The views of a scene show one set of named points, each view turned or mirrored, shifted and resized as a whole, with a little noise and some points left out.
In the rows, zero is written as 128.

Scene 1
View 1
Z_365: [142 107 165 131 137 113  87 134 135 109 122 112 181 151 137 151 145 124
 133 124  82 110 145 176 130  85 175 111 144 101 122 113 149 136 145 167
 111 131 143 127 100 119 164 125  90 129 117 173 163 159 151 117 143 134
 109 140 130  93 128 125 138 147 138]
Z_138: [116  68 131 150 104 135  92 131 134 135 120 112 168 147 152 123 148 143
 133 161 124 113  98 128 136 117 132 116 123 127 139 110 120 140 108 108
  96 129 121 136 110 136 127 136 135 128  93 132 123 137  89 118 156 105
 124 124 142 115 100 124 152 144 114]
Z_326: [127 116 135 162  80 123  90 142 151 114 123 114 188 194 162 106 170 112
 127 145  60  91 119 153 123 101 152 119 155 135 139 112 140 138 122 182
 119 146 110 119 106 107 126 123  93 121  86 176 135 134 164 124 120 150
 101 149 125  98 108 121 120 108 133]
Z_979: [126  69 149 118 148 154 106 137 143 151 115  94 154 132 134 140 144 162
 131 145 130 114 129 149 151 114 150 102 122 109 122 129 123 133 122  84
 122 130 143 128 141 159 182 174 113 127 107 111 145 159 125 114 171 100
 114 134 146 147 122 114 153 167 125]
Z_577: [111  55 149 129 150 138  96 101 128 141 152 125 166 152 122 144 110 167
 147 150 172 123 112 125 139 117 175 111 125 121 125 110 127 135 107 110
  97 126 152 126 123 134 165 140 150 137 139 134 137 149  84 101 164  82
 139 123 144  85 112 135 166 161 100]
Z_925: [112  82 151 138 132 121  90  88 130 121 162 147 183 175 130 146 106 155
 154 144 154 118 106 128 134 112 189 116 141 122 126 106 130 131 111 150
  99 126 145 122 114 115 153 119 146 147 150 160 137 134 101  98 148  95
 137 131 138  52 108 135 162 145  98]
Z_309: [114  98 133 149 111 134 108 108 154 130 144 112 185 193 133 128 144 154
 141 137 113 104 131 138 131 108 181 114 144 127 123 124 145 121  98 155
 129 142 136 114 145 136 156 148 102 138 122 139 131 138 148 111 129 123
 108 157 131  93 117 119 136 119 111]
Z_225: [143  84 144 130 143 169  92 154 152 165 103  81 151 128 117 130 177 149
 126 141 104  91 139 170 153 112 162  99 116 111 141 134 103 131 138 106
 146 127 131 149 125 130 196 170 103 110  85 121 161 142 157 141 166 118
 102 149 145 157 123  92 131 162 127]
Z_140: [136  61 153 134 154 138  57 119 116 145 136 135 151 123 100 165 129 157
 156 145 178 120 100 142 137 126 193 111 107 117 156 107  92 145 146 107
 112 105 130 172  85  78 176 121 179 125 128 145 165 100  86 132 180  84
 144 126 157  72  93 112 168 195  75]
Z_667: [102  62 132 138 113 141 116 136 136 146 113  93 164 145 163 111 140 157
 126 165 130 125  99 125 143 126 118 115 123 118 132 126 129 137  96  72
  94 136 127 126 128 176 131 160 125 126  92 107 112 161  83 109 158  96
 127 120 142 144 109 132 156 141 128]
Z_946: [126  78 167 102 168 145 113 124 150 144 144 104 168 147 129 150 119 158
 131 141 116 116 158 158 140  90 177 105 135 101 104 124 139 126 121 116
 109 138 164  98 148 166 198 158 100 127 133 128 150 189 146  96 168 100
 115 133 132 133 140 131 159 151 143]
Z_112: [ 93  90 141 133 110 134 129 106 164 133 156 114 198 206 158 111 116 161
 131 154 112 111 125 119 131 100 149 115 156 129  95 125 166 117  70 145
 103 159 150  69 165 183 150 152  94 144 128 132 110 177 137  81 138 112
 109 143 121 114 131 142 146  99 138]
Z_48: [102  61 150 141 123 122  95 122 112 126 119 112 165 128 156 139 127 155
 140 156 157 141  93 118 140 127 126 122 118 115 132 112 137 152 111  84
  85 120 129 147 103 145 132 136 147 133 116 126 126 145  55 110 161  90
 142 117 148  99  89 131 165 158 102]
Z_461: [130  63 128 139 105 140  58 151 128 145 124 124 156 135 129 113 158 128
 124 178 123 103  76 140 128 109 152 113 125 138 171 102  88 149 140 121
  94 127 106 145  79  87 117 121 159 115  77 150 145 112 106 129 160 110
 131 115 148 109  84 113 146 158 103]
Z_370: [111  68 136 151 122 151 102 128 132 148 112  90 149 135 130 138 159 171
 137 141 150 112 114 131 149 135 146 107 112 117 138 133 117 132 104  71
 130 121 123 158 128 147 176 172 121 127 105 103 132 132  95 130 169  93
 122 145 145 135 107 109 149 165  96]
Z_689: [109 107 141 172 111 130 101  99 137 123 125 105 171 181 135 142 159 158
 156 123 129 108 127 132 142 129 173 107 133 109 129 129 139 126 103 142
 140 126 126 141 131 122 172 143 108 138 122 139 132 118 124 127 138 119
 116 162 138  79 112 117 138 137  89]
Z_720: [104  90 143 151 127 146 117 108 146 138 125  95 171 166 139 138 147 167
 143 137 137 116 131 127 148 129 156 106 126 115 123 128 143 125  97 108
 126 124 141 132 146 152 176 165 108 135 115 118 129 145 109 110 148  98
 113 150 141 115 119 120 147 143 108]
Z_364: [103  67 135 157  95 116 100 145 116 116  87  93 168 133 183 120 158 142
 129 163 111 130  85 120 144 130  85 123 123 114 138 112 139 152 110  78
  89 122 107 146  94 150 106 144 124 127  76 128 113 153  58 123 151 108
 122 119 143 130  93 133 146 148 126]
Z_534: [121  35 146  96 152 165  90 132 146 171 168 138 162 146 111 124  90 156
 127 179 166 118  90 132 131  98 179 110 131 140 138 104  96 137 121 102
  72 143 153 103 126 132 153 140 176 122 124 133 136 150 100  86 180  74
 138 104 145 117 108 127 172 156 111]
View 2
Z_370: [ 99 111 137 118 111 138  96 142  98 140  92 110 175 131 124 106 144 101
 151 173 137 148 124 116 139 142 130 122 157  91 109 201 110 180 134 128
 153 139 125 115 138  92 138 140 133 150 138  91  98 112 117 189 132 130
 117 144 161 163 131 147 122 119 131]
Z_689: [130 126 124 138 123 156  80 122 131 132  89 111 115 109 136 107 142 127
 133 151 107 130 122 139 155 142 136 136 137 124 115 174 110 156 130  98
 163 131 144 136 127 113 131 142 159 128 134 112 111 108 167 134 130 124
 129 149 151 153 112 123 131 118 133]
Z_979: [107 117 159 103 111 126 104 172  99 155  99 127 171 128 123 118 140 124
 115 150 127 134 127 103 116 138 126 128 145  85 106 192  99 175 155 135
 142 136 112 108 140 101 141 124 108 138 141  91  93 118 122 169 138 139
 136 134 160 151 148 141 113 114 112]
Z_140: [129 113 128 149 126 123 103 138 127 125  90 125 196  96 113  85 133 110
 180 204 122 125 131  95 192 136 165 105 122 112  53 187 133 116 104  85
 163 177 141  96 162  85 142 122 114 153 142 141 106 101 159 197 132 116
 131  99 196 158 115 120 117 145  86]
Z_577: [123 107 141 117 120 119 105 144 128 116 125 122 181 101  93 121 143 114
 148 164 107 142 104 102 167 130 143 128 123 106  89 196 146 123 143 118
 152 168 130 122 171 106 131 133 100 133 150 127 126 111 158 162 135 133
 153 145 176 137 117 126 111 113 114]
Z_138: [114 109 151 129 111 124 111 144  97 135  97 123 173 110 132 100 145 122
 136 156 123 125 119 131 147 142 142 126 140 107 108 199 123 150 132 106
 152 139 155 133 144  97 133 132 122 165 122 100  88 102 131 152 133 120
 127 141 165 156 132 123 129 108 121]
Z_326: [144 134 152 145 130 136 102 147 102 148  78 139 100  95 169 100 133 169
  77 119  94  77 118 174 128 152 145 141 125 158 129 175 104 139 151  71
 154 117 178 155 116 111 149 102 149 154  99  99  51  88 163  70 131 105
 132 137 150 156 139  91 153  95 114]
Z_461: [122 110 151 144 121 106 128 143  79 128  86 144 197  96 145  80 136 127
 141 177 120  90 124 134 155 154 158 106 134 133  80 206 142 121 125  70
 147 167 175 126 147  76 147 100 120 182 106 113  59  90 139 151 137 102
 125 115 191 183 141 106 147 109 100]
Z_667: [ 89  88 170 104 106 110 124 149  76 127 129 121 194 127 121 117 151 115
 126 148 126 137 102 129 128 137 128 131 155 105 128 216 126 156 151 134
 146 131 150 151 147  95 121 133 105 171 120  85  90 114 108 141 140 130
 125 167 161 155 148 137 126  91 140]
Z_364: [ 88  77 166 138 106 106 134 142  64 136 127 118 193 129 135  89 147 116
 131 146 122 124 112 149 142 132 155 130 161 125 129 210 110 142 124 111
 155 116 178 175 136  89 102 139 109 207  95  88  67 103 103 125 137 117
 109 152 157 148 152 125 132  99 138]
Z_720: [115 115 141 110 115 141  89 140 111 130 109 116 136 123 118 116 142 122
 128 146 120 145 108 127 139 142 129 136 146 103 123 191 119 169 148 128
 155 128 128 132 141 117 134 137 130 133 141  93 106 115 139 143 134 135
 134 165 146 149 123 135 116 107 136]
Z_48: [ 98  81 148 129 111 110 124 138  99 122 129 113 202 116 106  99 148 110
 155 170 116 147 108 122 167 126 158 123 138 110 108 206 132 124 119 118
 158 146 158 142 161  98 107 144  97 185 120 113  96 107 128 152 132 127
 127 148 171 137 129 127 116 111 128]
Z_534: [125 108 163  90 121 100 124 160 104 111 121 157 206  88  95 124 137 125
 128 165 114 115  94  91 143 142 131 119 118 106  66 214 169 117 173 111
 141 190 127 109 187  91 151 114  82 143 138 127 111 111 155 171 154 123
 161 150 194 160 134 129 122  99 103]
Z_225: [117 145 154 113 113 139  93 180  92 175  57 136 146 129 157 113 137 138
 111 160 135 110 146 116 110 150 119 121 154  93 100 175  81 187 139 115
 136 131 114  88 126  97 162  99 138 134 140  83  70 114 126 177 140 127
 131 113 161 166 154 133 123 127  91]
Z_309: [133 133 141 116 124 146  87 143 125 140 101 128 106 100 133 125 139 142
  96 131  96 117 113 146 130 149 126 144 123 127 124 181 130 153 169 103
 161 141 136 135 131 120 150 123 143 116 127 105 101 108 174 112 135 123
 143 159 152 146 117 117 136 102 127]
Z_925: [141 113 131 126 126 125  98 129 144 110 122 124 145  81 100 114 138 132
 134 146  91 128 101 117 178 131 160 137 106 131  91 181 144 110 141  96
 162 165 145 135 161 114 128 133 109 130 137 143 125 106 189 124 130 126
 154 145 176 136 103 106 120 112 112]
Z_112: [126 117 160  85 118 135 101 153 114 118 134 128 114 103 117 143 144 146
  71  94  91 124  80 148 111 140 110 155 122 118 141 195 141 155 201 129
 149 136 133 158 150 134 135 136 121 119 127 102 110 112 162  81 145 139
 159 200 142 132 126 124 132  72 144]
Z_946: [132 140 169  92 113 126 100 190 122 158 101 145 144 118 116 137 131 153
  82 130 110 115 118 106 115 138 124 132 129  95 100 174 102 155 177 132
 135 150 109  98 157 122 152 102  96 114 150 109 100 121 158 143 137 137
 165 140 163 129 144 126 106 115  91]
View 3
Z_365: [ 94 161 105 140 173 146 146 142 105  95 137  55 136 191 184 174 176 127
  80 141 140  88 129 135 104 140 186 168 172 145 180 113 146 112 186 125
 122 165 156 107 140  83 120 147  83 146 119 147 119 126 162 151 133 121
 101  85 144  78 110 169 164  86 164]
Z_925: [155 114 125 175 156 125 159  99  93 129 138 104 137 148 153 108 186 140
 129 107 134  72 129 160 129 106 124 182 140 124 127 127 109 105 111 119
 157 174 184 136 132 106  79 146 121 166 134 130  92  77 169 192 117 123
  91 107 145 118 114 178 163  84 121]
Z_946: [166 157 101 113 181 123 116  81 141 119 115 103 137 185 201 164 182 144
 127 161 123  81 112 139  81 119 130 125 138 106 129 127 129  88 159 146
  84 164 159 143 173  51  82 132  77 131 129 144  98 173 164 157 126 107
 129 125 135  41  92 140 151 126 175]
Z_577: [178 113  99 157 164 115 154  65 108 141 144 129 133 141 144 136 175 148
 134 125 129  86 115 155 114 103 116 148 135 125 111 156 100  96  95 135
 124 153 168 147 132 100  73 144 126 145 123 148  93 105 148 198 113 120
  92 119 136 104 107 155 144 105 135]
Z_326: [ 81 147 120 147 155 171 138 168 114  81 132  58 137 174 131 145 134  94
  69 125 140 100 151  96  88 157 185 195 172  97 192 118 182 129 195  98
 141 132 156  98 127 121 157 145 120 133 105 127 102 134 197 142 134  83
  78  43 110 119 106 188 160  93 158]
Z_140: [165 122  75 148 195 123 196  60  64 138 187 123 126 140 102 138 161 153
  94 125 123 112 103 178 149 116 154 184 134 186 117 187  89 106  82 128
 125 158 144 144  85 122 114 136 128 186  97 180 114  90 116 226  81 135
  94 161 147  99 127 154 133  79 120]
Z_689: [159 130 107 172 146 159 138 113  97 102 177  83 176 152 136 121 170 116
 105 138 169  78 131 143  94 124 167 179 137 114 130 173 154  73 150 125
 141 159 179 117 115 134 113 134 120 141 103 137 124 112 176 184 135  98
 127 102 118 118 113 168 147 107 173]
Z_370: [187 127  62 130 151 152 130  69 107 132 188 123 161 135 120 158 151 130
 116 161 146 105 109 147  74 120 157 135 135 121 106 215 134  84 120 142
  99 122 139 134 109 128 112 128 130 111  88 175 124 143 148 197 110  88
 100 129  91  97 103 136 127 140 177]
Z_720: [179 123  88 153 141 151 124  90 121 129 165 104 172 151 152 144 165 124
 127 151 150  89 123 137  75 121 142 138 137 100 112 175 150  82 139 139
 113 141 162 131 133 118  96 126 122 111 106 149 111 140 172 175 131  92
 112 110 100 101 103 146 150 132 176]
Z_309: [146 130 137 151 150 155 119 116 123  97 140  92 157 167 149 115 163 113
 113 143 150  79 135 125  85 125 147 168 136  90 142 139 155  92 166 114
 125 162 187 122 138 106 113 136 111 136 122 125 102 135 199 162 138  94
 116  80 119 100 106 173 157 112 166]
Z_534: [180 113 102 121 187 102 154  38 124 154 102 151  93 142 120 131 150 152
 122 129  83 111 109 142 120 110  96 144 137 115 114 137  87 131  85 125
  87 136 147 168 134  78  87 135 129 155 121 151  57 126 151 190  83 120
  64 134 131  88 102 158 138 114 111]
Z_979: [172 149  71 107 176 140 126  73 128 131 151 118 152 165 150 176 164 134
 112 164 127 104 109 137  77 123 147 120 144 122 125 180 131  95 140 150
  77 137 142 138 135  97 106 133 106 118 102 171 113 175 146 173 114  98
 114 124 102  69  98 136 129 138 177]
Z_667: [166 117  56 132 136 138 123  87 127 153 146 133 130 142 137 177 142 129
 144 140 117 107 115 110  56 122 126 107 159  95 129 184 126 117 116 149
 103  95 139 129 137 108  87 142 135  89 101 168  91 146 160 176 110  80
  61  83  85 121  82 143 139 144 160]
Z_364: [119 116  26 136 120 165 127 130 101 149 170 116 124 138 132 201 136 127
 128 118 130 115 126 102  63 131 150 110 187 120 149 190 132 135 115 144
 134  72 129 115 126 135  89 158 141  83  94 184 104 119 146 177 107  88
  27  57  85 157  86 152 147 125 156]
View 4
Z_946: [160 171 108 217 132  92  97 163 108 140 171 143 199 119  94 111  89 129
 159  93 148 170 157 131 131 153  69 158 151 176 162 118 116 175 128 121
 132 146  90 153 169 145  90 117  85 138 120 129  86  46  96 164 154  93
 150 131 112 146 124 119  86 111 159]
Z_364: [215  97 111 141  81  78 167 143 131 153 185 157 161  63  79 124  59 128
 146 195 105 174 112  90 149 166  88 128 161 148 126  77 128 152 132  94
 160 132 109 154 122 145 109 144 117 118 174 117 153 201 130 122 115 154
  50 182 136 100 148 131  85 139 184]
Z_534: [147 152 115 185 153 121 170 161 120 125 135 133 139  92  82  93 145 133
 129  92 120 173 117 148 162 184  40 106 155 160 187  63 146 154 118 130
  81 153 125 105 125 148 118  87 122 139 156 124  93 124  32 111 156 129
 114 158  84 157 123 103 114 125 185]
Z_979: [152 124  96 187 117  90 115 152 121 130 180 147 199 111  95 106  86 113
 168 125 131 141 130 133 136 151  91 133 170 199 163  93 141 176 129 120
 118 151 101 141 138 133  99  95 116 137 124 104 111  85 136 144 149 128
 119 146 123 118 118 132  96 121 162]
Z_326: [168 146 153 118  79  66 111 118  89 154 136 152 153 148  89 164  39 101
 133 141 113 220 122 142 137  78 140 130  83 151 143 145 104 108 136  63
 176 123 123 122 190 131 113 175  59 168 151 116 113 140  96 141  97 167
  57 109 112 122 189 156  87  92 196]
Z_365: [157 177 144 186 103 106  99 131 115 173 166 152 164 123  98 175  34 134
 143 111 137 190 161 161 135 101 111 151 117 163 155 139  96 126 127 113
 148 114  95 137 195 129 104 138  69 140 141 108  82  99  86 159 126 118
  85 119 135 147 179 158  85  94 174]
Z_370: [146 106  93 156 103  95 131 127 127 147 158 154 193  79  98  90  75 107
 153 151 120 119  85 139 156 142 106 109 190 186 159  67 136 191 130  97
 110 145 102 133 135 125 119  79 135 141 139 107 123 104 155 137 137 142
 101 147 149  96 104 132 115 149 169]
Z_925: [154 185 127 164 135 149 131 131 122 179 107 145 131  66  93 117  69 150
  91  95 120 161 101 174 171 134  80 133 136 135 171  81  93 153 134  83
 108 107 116 121 190 128 120  99  91 150 167 145  89 120  21 143 128 118
 100 129 135 146 131 119 111 142 171]
Z_138: [161 119 114 153 109  98 141 133 127 149 158 149 158  85  95 115  73 124
 138 146 114 150 108 143 156 142 102 118 165 168 156  77 127 157 132  97
 121 136 114 126 141 133 118 105 118 142 152 108 127 139 115 130 130 143
  77 145 132 108 136 133 110 133 180]
Z_577: [156 158 114 180 142 135 146 146 128 156 131 146 145  61  85  98  90 144
 116 110 118 143 102 154 171 165  64 132 178 157 169  66 117 176 130 103
  93 124 116 123 151 128 112  84 114 137 158 138  95 112  57 134 145 113
 112 150 128 134 111 116 108 152 169]
Z_720: [162 140 107 160 102 114 120 133 120 166 147 156 183  69  96  94  57 127
 129 140 123 127  94 145 154 137  95 134 171 169 149  85 114 188 140  85
 128 124 103 144 168 120 109  92 112 149 144 134 116 104 120 150 133 128
 106 140 162 102 111 122 108 146 166]
Z_667: [192 108 101 153 107  75 156 149 116 130 174 148 181  81  76  92  97 122
 151 160 116 160 111 106 146 173  67 132 164 164 140  84 145 179 132 101
 136 146 114 146 133 142 102 125 121 139 156 138 146 147 131 132 126 143
  97 174 117 103 116 111  92 145 171]
Z_461: [144 122 130 145 106  98 176 119 145 146 144 148 121 102  84 153  91 109
 134 151 104 176 106 151 164 144 115  92 142 166 171  78 134 111 128 109
 101 140 135  98 125 147 141 106 125 142 178  74 120 182  74  96 124 174
  35 151 116 130 171 153 113 118 195]
Z_309: [156 164 127 144 109  92  94 129  85 145 120 142 166 139  91 112  66 112
 130  99 112 193 108 148 143  96 104 132 102 158 161 131 105 155 144  69
 154 124 116 120 202 128 104 149  59 184 142 150 103  84  87 167 116 137
 118 103 113 118 150 133 100 112 177]
Z_225: [121 114 108 182 106  73  97 127 120 137 176 152 205 156 103 128  74  86
 185 122 136 150 133 159 129 119 142 112 162 207 169 112 145 151 128 114
 119 162 102 124 143 125 104  97 114 149 110  60  95  69 169 144 147 139
 105 123 125 112 146 158 105  94 174]
Z_112: [198 160 116 139 121  76 106 156  69 133 125 138 178 119  70  76  97 131
 120  93 115 201 119 106 144 120  62 156 105 142 134 117 104 192 140  68
 173 120 112 147 200 143  87 166  58 180 144 204 126  87  84 170 110 124
 146 128  92 122 115  89  79 129 172]
Z_48: [186 130 114 161 112 118 173 144 139 162 166 158 151  36  83 107  71 143
 119 155 119 137 103 130 163 184  70 129 179 149 144  58 119 168 128 106
 118 124 112 144 134 140 118  99 127 118 170 128 132 173  88 126 129 136
  76 171 147 119 122 118  94 155 169]

In a view up to two points have been moved. Name them for each view, in the order of its rows, or write -.
view 1: Z_138
view 2: Z_946
view 3: -
view 4: Z_720, Z_309
